Points, in no order, along strands that fork, close into loops and pass close to each other.
In the rows, 128 means zero.
Points whose rows are less than 135 apart are linked; no others are. Some points are linked to none.
q121: [124  82 148 136 138 119 108 126 110 105 119 128 128  72 146 123  73 112
 120 125 112 124 150  98 202  40 146]
q690: [121  75 147 149 135 123 205 106 146 207 144 145  98 137  87 154 107 123
 137  99 106 109  94 107 137 156 146]
q918: [199 131 164 130 135 125 119 144  99 164 156  99 177  80 148 128 138 170
 153 122 141 132 100 114 114 123 164]
q83: [104 107 116 139 138 124 122 144 155  93 123 147  81 160  97 150 111  56
 169 116 116 148 170  63 156 103 102]
q943: [153 189 147 128 124 138  65 165 119  99 140 106 130  76 160 178 114  97
 137 129 163 168 175 137 119  96 126]
q323: [117  67 133 147 150  93 205 159 166 127 111 131 112 131 154 174 145 121
 133 120 127 189  72 117 143  93 143]
q427: [114 155  81 122 128 142 112  55 147 118 160 158  70 155  96 130 122  99
 136 115  72  77 167 159 178 134 133]
q191: [ 95 107 137  82 135  90  92 123  91  43  87 181 110 118 148 115  64  78
 104 142 201 122 146 110 116  93 134]
q979: [169 151 135 127 162 100 134 143  96 130 160 133 214  87 121 135 132 133
 135 124 169 160 116 122 105 122 154]
q644: [164 121  80 122 155 144 147 134 150 112 122 137 103 144 133 142  98 142
  92 129 139 113 194  81 124 123  86]
q330: [ 86 104  97 137 163 132 136 118 131  69  99 127 159 116 132  98 137 117
 114 138 120 179  98 174 134 102 142]
q651: [107  90  82 152 128 100 213 163 155  56 109 134 138 141 126 178 109 124
  94 134 114 174  76  99 150 107 113]
q932: [152 135  93 120 137 119  94 151 140 150 133 136 118 127 213  63 101 130
 184 138 116 137 149 159 153  93 112]
q922: [137 199 111 135 127  68 117 143  91 110 138 149 168  85 155 101  64 152
 125 154 220 140 142 136 112 104 125]
q395: [160 104 153  78 138 209 145 115 127 155 180 119 105 137 125 129 149 110
 113 144 109  96  82 202 123 188 135]
q308: [109 111 169 142 136 102 132 105 118 137 105 150  99  98 142 100 156 142
 146 113 143 136 114 175 125  67 141]
q445: [139 100  60 143 159  65 123 115  90  57 124 142 145 157 134 126 145  89
 117 119 149 143 177 123 113 138 101]
q981: [133 127 125  91  98 149 102 115  92 132 137  87 136 146 114 184 124 123
 171 119  83  87  96 178 155 174 142]
q328: [ 84 153  65 106 129 117 131 133 146  79 108 148 105 155 115 153 128 121
  98 135 124 169 135 112 153 116  56]
q812: [ 71 144 172 109 108  88 100 145 122 130 125 119 159  84 141 159 121  97
  94  87 147 123 141 145 137 117 137]
q76: [142 204 167 154 104 121 134 148 120 183 187 117 162  99 102 141 110 124
 198 118 115 152 130 159 127 152 115]
q959: [112  86 117 125  91  79 128 123 127 119  68 124 172 111 165 118 146 148
  83 133 139  91 114  97  98 147 182]
q143: [126 114 111  99 154 144  80 122  95 148 121  95 166 118 155 151 105 136
 123  85  79 132 168 152 143 139 143]
q80: [150 156 154 143 173 141 137 181 164 118 150 107 135  72 138 157 125 180
 104 124 137 193 128 141 162 117 116]
q610: [119 167 169 144 138 105 128 118 128 116 136 167  73  95 117  80 132 128
 129 145 131 133 144 163 148  66  96]
q723: [110  85 129  98 111 115  95 171 132 148 113 108  99 118 171 152 137  77
 109 101  94 106 121  48 130 136 120]
q419: [118 137 156 147 102 152  97 106 114 193  85  75 106 132 114  92 165 163
 161 138  91 118 115  94 102 165 114]
q28: [117 178 117 132 153 139 127 100 105 114 185 139 122 157 118 112 168  64
 115 117 158 135 137 159  94  85  97]
q396: [139 121 189 146 153 122 157 127 101 165 138 104 161 132 104 153 178 198
 141  93  90 131  94 187 109 171 137]
q890: [178 141 170 123 145 107  91 132 103 166 136 131 145  57 193 139 131 137
 157 132 182 156 118 143  95  84 201]
q90: [179 160 115 140  92 122 142 118 105 126 160 139 158  92  98 107 123 179
 140 135  83  90 153  83 127 107 129]
q26: [114 147 147 115 166 162  91 161 148 169 143 170 106 160 163 132 133 134
 183 110 139 205 112 127  72  96 129]
q848: [ 91 133  70 133  87 158  98  65 114  63  85 109  95 132 111 184 129 116
  91 140 130 110 152 115 125 125 140]
q394: [ 64  97 123 131 120 110 131 124 156  65  91 178  78 128 119 164  71  73
  84 129 140 106 142  91 169 108 142]
q453: [170 117 143 142 111 124 124  99 136 167 114 142  89 108 126 121 116 135
 150 146 132  89 178 146 120 114 180]
q581: [115 120 131 177 131 157 173 109 148 155 161 146 129 131 149  69 106  91
 174 137 177 149  97 181 106 111 146]
q163: [119  96 106 103 136  68  93 127 133  42  94 185 129 140 109 121  98  90
  88 178 203 136 178 111 154  97 132]
q928: [108  68 128 140 133  87 184 103 153 148 109 136 101 142 123 159 137  84
 150 115 117 139  97 129 164 120 152]
q245: [107 122 113 140 131 158 177 103 161 104 156 190 107 160 109 138 158 117
 119 129 150 135 109 177  71 116 135]
q167: [131 103 145 114 126  98 136 151 128 147  67  83 183  92 161 136 122 173
  93 151 132 129  87 133 127 175 191]
q155: [148 193 135 106 136  99 116 135 121 157 166 130 182  87 126  84 119 148
 102 163 180 127 132 141 136 119 125]
q762: [ 85 187 170 130 106  82  93 167 133 120 120 141 131 112 159  88 153 157
 161 118 163 162 111 112  83  81  98]
q294: [167 200 104 145 111 103 136 149 137  76 171 177 140 158 134 144 138 123
 150 157 216 169 134 173 102 100  96]
q30: [153 183 116 113 107  88 112 143 100  91 143 168 114  91 158 128  52 145
 125 148 183 105 164 113 120  66 110]
q772: [125 150  95  76 113 155 106 137 111 155 152 152 106  74 154 119  91 131
 126 136  79 125 138 109 134 100 124]
q326: [ 65 133 143 128 124 158 160 141 175 154 125 178  74 115 126  75 120  92
 113 137 108 149 129 111  76 131 128]
q668: [109 169  92 105  95 133 106 121 154  92 125 105 121 105  88 184 126  99
  55 159 115 133 166 131 151 200 102]
q309: [127 112 157 140 109 109  96 120 137  86 146 175 148 173 152 138 154  97
 142  76 146  96 180 157  89 105 130]
q816: [166  82 129 122 115 178 170 168  96  69 148  79 168 162  94 181 137 123
 120 154 131  98  73 120 149 207 109]
q961: [165 138 175 164  97 169 128 151 125 170 152  56 129 106 118 123 117 153
 186 139 132 121  71 176 203 146 122]
q788: [117  86  73 135 153  29 151 106  87  77  88 132 121 132 127 136 127  98
  96 133 127 117 180  68 118 127 129]
q542: [ 84 144 113  87 117 149  74 101 129 141  99 146  61  93 116 135  81 101
 126 136  86 134 156  79 135 103 146]
q98: [143 164 147  70 127 153  44 109 130 139 140 151 162 135 134  94 154 141
 122 152 133 115 139 144 161  59 155]
q86: [114 140 112 128  81 116 128 135 109  71 146 153 167 109 131 118  66  97
 125 129 179 102 128  79 130  74 121]
q348: [ 84 123 102 144 117 113 163 130 165 119  95 108 147 179  69 159 114 102
 121 153 132 140  83  60 183 163 124]
q369: [147 128 153 138 122 167 120 120 162 171 119  78 111 134  71 126 138 108
 131 171 129 111 138 134 189 182 135]
q608: [129  51 147 102 111 138 142 136 121 136 143  98  93 148 141 170 154  92
 120 111  90  62 101 145 145 224 137]
q222: [152 118 122  84 145 174 123 121  97 100 157  87 153 139 108 167 170  91
 131 156 109 120  96 199 135 196 144]
q79: [150 109 162 186 126 145 130 187 161 164  99  79 127 101 154 108 119 151
 122 141 144 166 127  85 126 133 136]
q373: [127  82 129 145 113 189 145 145 152 147 107  94 103 173 151 135 119 119
 130 105 106  94 111  89  85 203 120]
q248: [128 117 142 137  89 114 150 176 178  83 119 151 124 139 123 171 150 158
 126 115 102 133 112 117 155  79 104]
q527: [164 142  59 151 133 129 137 157 128 112 154 113 144 115 187 106 112 107
 191 146 130 153 124 190 147 130  96]
q773: [167 126 122 129 155 174 110 134 125 178 162 118 135 198 166  67 164 161
 143 116 172 109  93 145 103 130  97]
q95: [160 147 172 104 111 183 141 117 132 184 175 130  96 120 146 136 167 125
 154 143 118 126  85 205  66 178 165]
q588: [162 106 130 105 110 129 115 142 159  84 129 155 138 139 103 175 141 143
 107 138 152 120 145 114 189  68 133]
q287: [132 152 105  90 125 109 114  81  90 126 180 134 133 156 102 141 172  79
  85 109 160  79 146 134 109 123 109]
q511: [ 57 113 115  90 119 114 147 135 170 101  85 178  89 128 135 147  70 132
  90 144 133 144 105 101 149  91 133]
q78: [195 188 107 149 169 127 116 155 124  73 188 151 136 136 137 128 140 125
 118 138 177 187 169 170  92 107  89]
q731: [148 106 162 165 130 109 124 194 142 154  73  59 170 104 203 130 112 173
 123 111 146 157  96  87 108 156 161]
q785: [ 86  96 136 133 162 115 128  77 117 115  92 123 140  97 144  70 164 133
 103 129 110 128 121 161 122 110 147]
q212: [176 131 164 197 108 168 135 135 114 167 186  87 142  85 132 122 134 158
 185 112 156 168  70 173 162  98 130]
q954: [ 92 138 110 117 121  85 176 160 161 133 130 147 154 159  76 116 140  92
 133 138 118 137 121  73 121 161 107]
q342: [103  91 126 105 143 116 103 135 105 103  98 131 106 115 188 106  86  66
 105 121 167 127 141  75  96  96 132]
q203: [114  97 119 120 108 126 112 142 154 130 113 111  80 157 128 163 164  74
 161 107  70 113 141  69 146 144 120]
q857: [101 113 153 109 148 157 163 110 106 182 144  94 146 161  56 129  96 130
 109 120 100  89  75  54 154 208 147]
q233: [157 135 126 107 138 127  79  87 123 109 131 135 155 156 126 121 171 122
 110 159 179 109 153 172 134  82 179]
q531: [161 125  96 109 126 174 110 127 148 149 148 146 119 187 177 114 106 154
 148 108 135  94 135 145  95 139 113]
q669: [149 103 113 132 149 147 143 119  98 136  81  62 139 163 108 117 138 172
 137 146  67 115 129 128 138 207 121]
q517: [102  85  83 142 118 135 213 141 167  97 121 113 144 155  83 154 127 132
  70 157 121 136  65  93 177 167 124]
q801: [134 108 160 180 123 150 136 127 123 169 161 135 158 111 120 106  91 115
 176 109 156 145 105 133 149  85 147]
q177: [ 99 123 167 116 117 136  94 139 141 129 108 103 177 164 129 148 140 166
 103  89 125 103 111 170 187 146 114]
q10: [137 141 138 176 113 132 123 140 119 165 144 107 146 156 161  58 147 145
 171  91 147 125 127 127  92 125  94]
q120: [120  92 152  84 170 150  78 108 107 123 118 156 131  76 130 124 105 118
 115 136 138 145 139 105 160  41 189]
q783: [ 92  81 115 184 162  84 200 115 128  99  84 105 134  94 111 116  99 137
  97 121  81 145 121 124 142 150 154]
q253: [ 99 113 136 118 148 174 103  87  89 184 127  89 148 133 120 144 109 141
 122  74  98 123 104 128 132 144 137]
q680: [ 97 103 128 164 117 159 144 126 129 110 132  95 143 121  98 108 127  65
 102 120 114 121 107  84 147 136 123]
q966: [ 81 120  69 107 139 116 133 120 154  85 114 134 101 137 100 156 129 124
  81 118  72 127 133  92 192 149 107]
q180: [109 143 141 158 135 148 138 101 147 190 138 100 107 124 154  89 127 109
 140 140 199 127 117 189 121 150 132]
q580: [165 128 135 114 109 108 152  91  97 150 159 118 129 137 132 102 167 137
 141 147 118  55 141 187 105 193 136]
q238: [153 124 120  96 153 156  93 135 155 101 100 113 170 123 113 174 123 152
  79 147 146 150 153 115 164 111 156]
q29: [119  98 103 163 146  85 140 143 134  68  66 141 196 148 113 124 114 162
 140 124  89 153 161 114 131 127 156]
q240: [106 108 104 155 148 145 154 133 117 100 132  65 144  97 129 140 128 103
  62 127 158 148 105  84 136 124 106]
q315: [ 94 116  98 119 131 164 149 146 157 126 127 148 154 135 155  30 150 138
 133 136  94 146  98 144  85 147 127]
q314: [111 147 154 138 163 110 162 179 159 103 133 137 137  57 128 125 103 144
  60 131 156 184 142 108 121 102 108]
q802: [ 75 129 127 125 110 117 151 188 157 126 128 147 179 101 160  73 119 136
 107 122 119 162  69 102 103 134 117]
q721: [156 150 155  79 163 135  71 113  98 122 137 161 110  94 145  89 125 136
 124 168 175 149 145 127 139  24 162]
q902: [127 121  96 126  90 136 153 138 134  89 134  95 100 133 103 204 140 101
  72 135 109 110 136  87 119 224  92]
q781: [140 152 109 120 128 128 155  95 135 116 137 162 108 157  99 170 173 110
 142 131 109 117 156 176  74 166 140]
q910: [137 111 147 115 101 159 111 135 132 145 121  41 129 149 109 124 126 124
 147 158 142  92  82 144 212 181 109]
q989: [119 105 120 145 142 106 160 129 113 164  73  52 123 160 120 169 123 169
 131 104  93 124  94 116 160 174 108]
q161: [123  79 139 174 122 143 146  65 142 140 132 153  90 176 142  95 130 137
 135  85 125  63 142 155 132 116 135]
q337: [152 146 170 155 126 158  90 158  88 202 115  76 115 140 132  89 149 181
 220 134  93 151  97 131  94 188 128]
q87: [141 170 157 139  93 148 153  78 112 140 163 138 107 129 110 137 163 123
 138 129 115  85 135 202  69 148 152]
q467: [156 100 111 127 101  80 125 107 100  65 121  89 175  94 112 169 151 138
  96 124 131 106 120 134 183 112 132]
q659: [175 127 115 152 129  80 156 130 130 131 140 124 133 117 170  81 157 136
 144 136 163  88 158 182  85 164 135]
q63: [145 147 112 149 149 104 144  70 122 148  92 120  73 103 112 140 118 171
 123 145 139 115 180 135 130 106 129]
q499: [145 105 172 127 158 123 115 111 117 157 131 139 131 139 130 123 154 154
  93 111 176 118 140  84 110  73 153]
q497: [159  62 189 104 109 152 117 164  72 154 147 101 111 147 129 145 142 131
 176 147  73  42  99 147 138 213 134]
q982: [142 132 147 144 147 148 134 126 134 132 147 114 177 132  72 112 119 142
  94 121 118 106 180 117 128 173 124]
q171: [109 109 137 147 129 145 108  45 139 155 136 132  75 153 102  85 136 143
  98 100  98  67 167 155 181 122 118]
q561: [ 72 143 100  97 129 125 101  92 136  79  98 137  44  95 100 152 129  99
 100 145  66 134 158 102 174 107 121]
q461: [ 75 201 104 130 109  99  97  95  87  67 140 162 104 150  94 138 108  89
 102 123 153 137 182 132 100 112  80]
q757: [136 136 130 109 154 158 126  66  91 171 185 153 111 120 108  99 151  71
 126 130 134 134 121 172  92  95 148]
q552: [110 143 158 108 166 105  88 198 147 104 110 199  98 118 188 107 108 119
 196 114 136 203 128 135  73  93 115]
q789: [108 125 118 100 151 120  80 124 117 117 117 139  87 114 175 150 106  92
 137  94 129 160 167 163 131  72 119]
q776: [160 163 162 109 121 176 116 138 131 211 156 149 102 113 109 177 117 190
 151 104  56 147 130 127 135 134 128]
q336: [120  91 156 131 153  65 139 106 120 101  98 175 140 165 129 131 127 141
 125 109 186 121 132 100 133  59 133]
q732: [ 93 114  96  94 131 101 130 119 156  70  95 204 149 133 113 115 102 138
  62 167 166 133 133 133 133 106 144]
q258: [ 51 106 152 149 110  97  75 108 128  72  77 130 144 144 112 130 130 108
 108 107 126 104 126  99 172 101 135]
q642: [ 82  65 133 130  79 123 156 135 155  92 140 148 122  88 135 105 143  57
 101 129 116  90  93  84 136 131 159]
q192: [132 164 144 109 128 142  89 171 144 109 154 177 108  77 180 164  69 111
 137 112 116 154 176 167 100  98 125]
q476: [ 69 175  93  93 111 109 131  93 120 133 134 117 121 161 115 134 136 152
  82 105 105  89 113 128 134 166  77]
q68: [136 101 123 111 165 122 149 150 159 151 127 163 156 140 180 120 149 134
 134 136 168 173  83 148  81 131 160]
q355: [163 102 147 103 131 123 122 104 126 146 113 105 151 148 124 125 189 145
 109 141 183  96 116 122 146 107 152]
q494: [153 111 116 141 151  92 161 130 141 124 122 154 165 191 122 137 135 132
 170 118 166 145 126 100 125  97 132]
q425: [ 96 129  99 150 103 177 144  91 146 101  99  90  69 138 102 194 135 109
  95 132 121 107 108 119 110 179 132]
q55: [112 117 149 164 160 124 147 108 123 180 109 120 149 150 114 119 125 179
 168  76  75 145 129 197 118 167 116]
q701: [126 114 114 116 124 172 176 188 175 119 135 104 103 103 139 155 126 126
 106 141  82 159  96 108 131 148  96]
q199: [124 122 129 122 155  93 132 133 111 114 139 101 156 180 114  99 205 107
 120 105 138 109 140 143 124 182  98]
q665: [120 145 165 163  99 142  87 143 165 121 114 150 109 172 144 145 142 133
 172  85 125 136 163 150 107  91 122]
q136: [111  93 149 198 147  98 194 116 129 141  86  70 123 123 128 147 142 157
  98 107 116 141  98 135 123 137 127]
q944: [107 107 146 121  80 173 114 110 138 215 142 157  94 118 113 105 102 101
 148 120 119 111  97  60 113 115 148]
q306: [ 99  82 145 173 122 126 131  90 136  90  97 164  99 164 152 139 114 105
 110  77 151  84 168 134  86 112 146]
q709: [149 181 140 158  95 147  73 130 122  75 112 134 123 128 135 160 163 115
 159 130 130 146 174 167  94 109 123]
q891: [ 97 166  76 134 138  87 132 119 118  78 110 135 116 155 122 109 130 145
 152 141 142 177 130 140 159  70  70]
q41: [100 158 142 154 106  86 156 191 140  80 118 159 158  96 160  77 143 171
 109 139 148 160 110 107  64 116 102]
q380: [ 44 138 166 138 115 119  82 136 145 126  87 119 177 134 128 119 127 131
 101  93 129 128 121 130 140 135 125]
q526: [102 125 140 110 150 115 132 124 159  90 123 212 127 154 122  99 143 112
 104 144 173 136 143 162  85 110 147]
q743: [142 104 128 155 119 130 127 146 142 176 119 112 119 101 163  73  90 140
 185 117  81 143 134 131 179 127 107]
q446: [ 52 172  94 134 103 113 129  64 108 102 115 153 127 161 100 131 111 107
  83 100 148 101 129 116  91 141 107]
q482: [151 140  68 108 125 137 113 110 161 141 111 156  92 206 135 137 101 131
 145 120 134  88 186 120 141 126 100]
q775: [155 117 112 151 179  98 123 125 110 105 147 105 141 148 127 116 170  98
 119  89 102 123 192 154 122 145  91]
q569: [111 164 140 114 115 115 120 148 162 151  88 143 148 128 103 126 121 154
 158 158 144 177 104 105 149 106 140]
q664: [102  75 116 101 136 110 123 125 134 149  84 102  98 123 189 139 109 102
  77 100 150 103 132  46 137 103 126]
q883: [109 154 134 102 124 109 138 140 137 165 142 125 147 184  88 100 194 110
 130 140 154 114 102  97 119 165  91]
q123: [126  90 133 121 180 129 116 177 161 100  88 188 126 136 200 115 122 147
 140 123 147 193 145 126  61 106 162]
q275: [160  94 126  99 124  92 125  97 107 123 108  67 127 127 113 157 184 146
 111 154 128  85 122 134 180 144 156]
q292: [ 72 191 167 151  94 100  81  99  93  99 125 149 118 119  86 140 129  96
 158  98 126 125 162 127 114  82 106]
q740: [168 179 128 110 162 183  96 137 157 139 129 100 138 112 110 163 130 172
  99 164 156 168 141 167 156 112 135]
q658: [142  81 165 121  98 136 109 130  81 111 120  78 152 172 106 170 131 147
 188 126  56  63  99 140 174 207 143]
q571: [ 66 117  84 149 181 118 122 105 103  64  84 147 115 150 127 101  95 121
 162 127 135 185 122 138 124  70 113]
q977: [146 165 137  97 116 199 109 153 113 178 139  94 104 109 119 177 142 146
 164 125  97 173  92 126 116 119 128]
q166: [114 128  89  83 116 170 123 166 140 123 119 113 123  71 157 135  98 125
 115 149 106 170  99  85 138  92 124]
q976: [121 107 137 179 151 111 129 130 116  78  88 149 184  97 102 130  72 110
 139 125 115 154 188 116 110 116 182]
q125: [106 106  98 127 112 103  81  94 105  60 124 126 158 175 105 146 167  93
  93  96 148  90 151  84 165 102 109]
q523: [128 142 117 110 108 127 115 124 133 124 131  87 177 159 109 135 136 134
 115 153 165 104 100 171 210 143 102]
q937: [127 166 114 146 173  94 117  94  98 124 105 133  74  89 122  90  90 140
 153 142 117 164 188 138 135  77 101]
q433: [142 110 113 130 114  76 165 168 147  96  80 137 195 120  96 149 114 161
 101 159 102 154 129  55 132 121 165]
q882: [161 146 142 151 147 144 121  85 108 176 141 145 150 138 110 104 104 186
 178 108  89 140 153 187 126 105 154]
q170: [144 110 144 182 139 132 139 115 129 131 143 125 178 112 104 123  84 126
 136 106 145 118 176 130 135 108 130]
q549: [168 118 126 148 141  86 181 189 174 129 137 146 138 109 188  76 154 166
 146 152 165 152 109 164  95 150 134]
q704: [114  97 120 138  48  95 157 124 138  61 131 168 133 118 119 112 161 106
 100 133 149  67 118  98 113 115 130]
q426: [167 171 131  98 163 132  77 156 119 193 128  76 106 127 176 121 171 161
 134 128 153 162 128 119 102 135 101]
q715: [159 138 108 162 122 159 168 114 141 117 118 110 130 104 126 114 140 154
 134 164 152 143 109 135 106 117 145]
q7: [134 111 136  98 160 170 145  88  80 183 134  89 141 118  78 141 122 147
 113 116  69 112 109  58 136 154 147]
q917: [156 101 133 125 157 108 135 132 111 229 133  94 101 100 128  95 128 123
 174 140  69 116 134 138 184 169 116]
q393: [180 202 131  91 109 202  95 162 121 134 191 100 108 119 128 150 176 137
 166 151  85 161  77 166 109 129 119]
q637: [106 139 165 144 139 161 164 138 125 122 160 129 162 144  94 135 171 185
  95  91 118 141  84 162  84 168 103]
q988: [176 205 122 120 148 147  97 130 126 191 201 165 114 128 186 102  90 127
 158 147 147 158 112 195 119  94 132]
q291: [130 168 134  90 152 170 107 132 142 187 161 178  96 147 134 157 107 104
 139 108 128 164 151 132  69 102 136]
q602: [197 164 149 118 146 167  88 148 125 227 198 127  90 130 167 117 135  97
 169 127 145 158 110 194 143 125 121]
q130: [181  99 147 142 141 155 135 130 126 112 131  85 175 188  77 155 111 159
 110 129 139  70 160 113 150 207 121]
q877: [189 147  65  94 116 158 104 155 114 127 148  89 163 124 173 123 102 126
 149 162 148 116 117 162 144 153 127]
q953: [145  83 143 107 142 186 165 175 148 133 149  82 147 120 118 143 139 128
  98 157 113 128  77 113 145 196 112]
q84: [171 147 181 116 102  95 111 114 123 187 125 150 116  77 135 158 133 148
 165 141 146 127 147 162 119  96 189]
q814: [187 141 143 119 149 132 117 126  92 234 186 129  95 111 147  80 143 135
 160 124  78 132 121 189 142 149 106]
q763: [109 103 134 122  82  97 134 111 150 118  98 129 121 143 130 107 174 128
  92 130 151  58 126  73  83 137 156]
q43: [185 149 108 136 132 156 146 139 140 130 165 173 151 126  99 103 110 137
 166 135  79 135 180  99 112 119 136]
q237: [119 210 171 143  93  91  98 176 125 149 144 105 158  88 161 131 140 141
 174 104 137 152 107 139  95 146 104]
q593: [119 121 101 133  61 118 155 148 164  82 120 149 107 110 133 131 155 138
 113 151 113  99 120 131 150 124 109]
q185: [ 86 166 136 107  97  97  99 105 124 116 103 103 124  78 100 177 116 101
  81 137 141 127 161 159 134 158 135]
q264: [168 105 165 145 122 117 109 103 118 203 104 139 140 132 108 109 118 186
 167 118  79  99 150 131 146 134 178]
q983: [113 110 130 148 115 101 139 151 125  64 110 150  96 124 108 190  63  76
 134 131 147 148 157  73 146  85 116]
q984: [125 109 104 148 137  54 156  94 120 141  91 128  99 129 109 126 131 133
 139 127 113  88 164  71 139 117 117]
q551: [147  99 163 116 101 182 151 135 137 205 154 122  94 138 100 160  97 165
 145 112  87 101  90 114 158 166 125]
q958: [ 87 121 131 151 130 128 165 133 153 156 100 158  94 127 141  45 152 158
 160 146 114 161  96 117  69 123 127]
q244: [184 121 156 117 135 161 123 158 113 187 152 119 159 166 125  93 159 177
 209 138 102 150  83 140 122 156 144]
q570: [182  83 131 144 142 182 159 121 107 101 127  99 150 165  79 125 118 196
 140 150  74  74 137 138 156 203 137]
q938: [152 154  74 118 111 114 124 133 116  77 127 153 113  98 144 166  77 147
  70 150 150 128 179 121 133 100 105]
q963: [112 150 116 103 114 141 148  69  81 109 181 178 113  88  95 114 132  74
 116 152 128 113 118 132  88  91 172]
q227: [151 148 138 146  97  99 160 152 136 108 125 132 160 108  86 146 111 164
  96 140 112 119 163  37 122 105 127]
q722: [102 133 102  87 141 138  69 128 130 113 120 130 131 129 159 127 131  86
 126 114  93 129 167 160 107 157 133]
q360: [ 85 109 132 159 116 156 122 104 126 192  88 113 108 156  98  71 118 117
 151 111  84 121 108  52 112 140 138]
q854: [106 159 131 118 100 172 139 124 147 192 149 167  76 132 136 122 105 129
 115 119 144 121 102 102  68 118 113]
q200: [ 93 173 128 100  63 129 125 100  97 114 151 157 124  79 105 137 112  87
 118 141 159  98 106 101 100  94 140]
q150: [ 97 146  83 112 144 129 129  77 154 105 146 197  83 145 113 103  60 124
 108 140 102  95 173 161 169 105 128]
q940: [ 79 135  91 131 167 103 133  92 131 112 100 162  93 102 116  88  69 147
 129 142  81 138 176 159 175 117 111]
q463: [160 196 102 136 158 159 125 147 122 113 197 162 143 116 169  94  99 125
 125 128 153 165 131 180  69 111 107]
q420: [163 113 102 140  87 133 178 145 103  83 135  86 178 109 110 183 138 143
 108 146 130 113  90 127 153 150 117]
q498: [162 127 157 158 106 133 112 147 121 192 166 133  86 117 200  66 161 130
 183 102 144 135  91 146  94 108 107]
q228: [105  59 125 103 135 101 162 132 127 114 135 100 123 142 113 148 180  57
  94 106  80  90  93  80 153 200 149]
q471: [171 128 142 139 133 143 121 159 153 154 107  62 110 105 126 148 142 112
 133 161 138 149 166  91 149 161 126]
q648: [187 113 119  89 180 169 134 118  54 175 158  83 150 161 125 121 157 143
 189 153 112 127  83 138  97 179 154]
q835: [168 153  94 109 130 123 141 140 147 128 161 158 154 196 122 176 135 133
 151 133 183 141 122 158 135 119 113]
q794: [113 133 106 117 107  82 134 145 114 113 100  81 137 157 137 118 183 153
 105 111 101  88 122 112 129 190  71]
q652: [105 138 127 169 162 109 178 156 133  94 129 118 156 110 116 136 132 113
  58 123 176 181 123  88  90 133  96]

A piece is all that can be reached along the links. How many separate loops has the piece of each point below (a circle has one, a figure eight two, a Y none), and how many tips (points with one link)?
q511 => loops 1, tips 3
q788 => loops 0, tips 8
q167 => loops 1, tips 5

How many points has the smallest loop of links through each point below? Write - if it is on no loop.
q314 => 12
q203 => 11
q526 => -
q369 => -
q954 => -
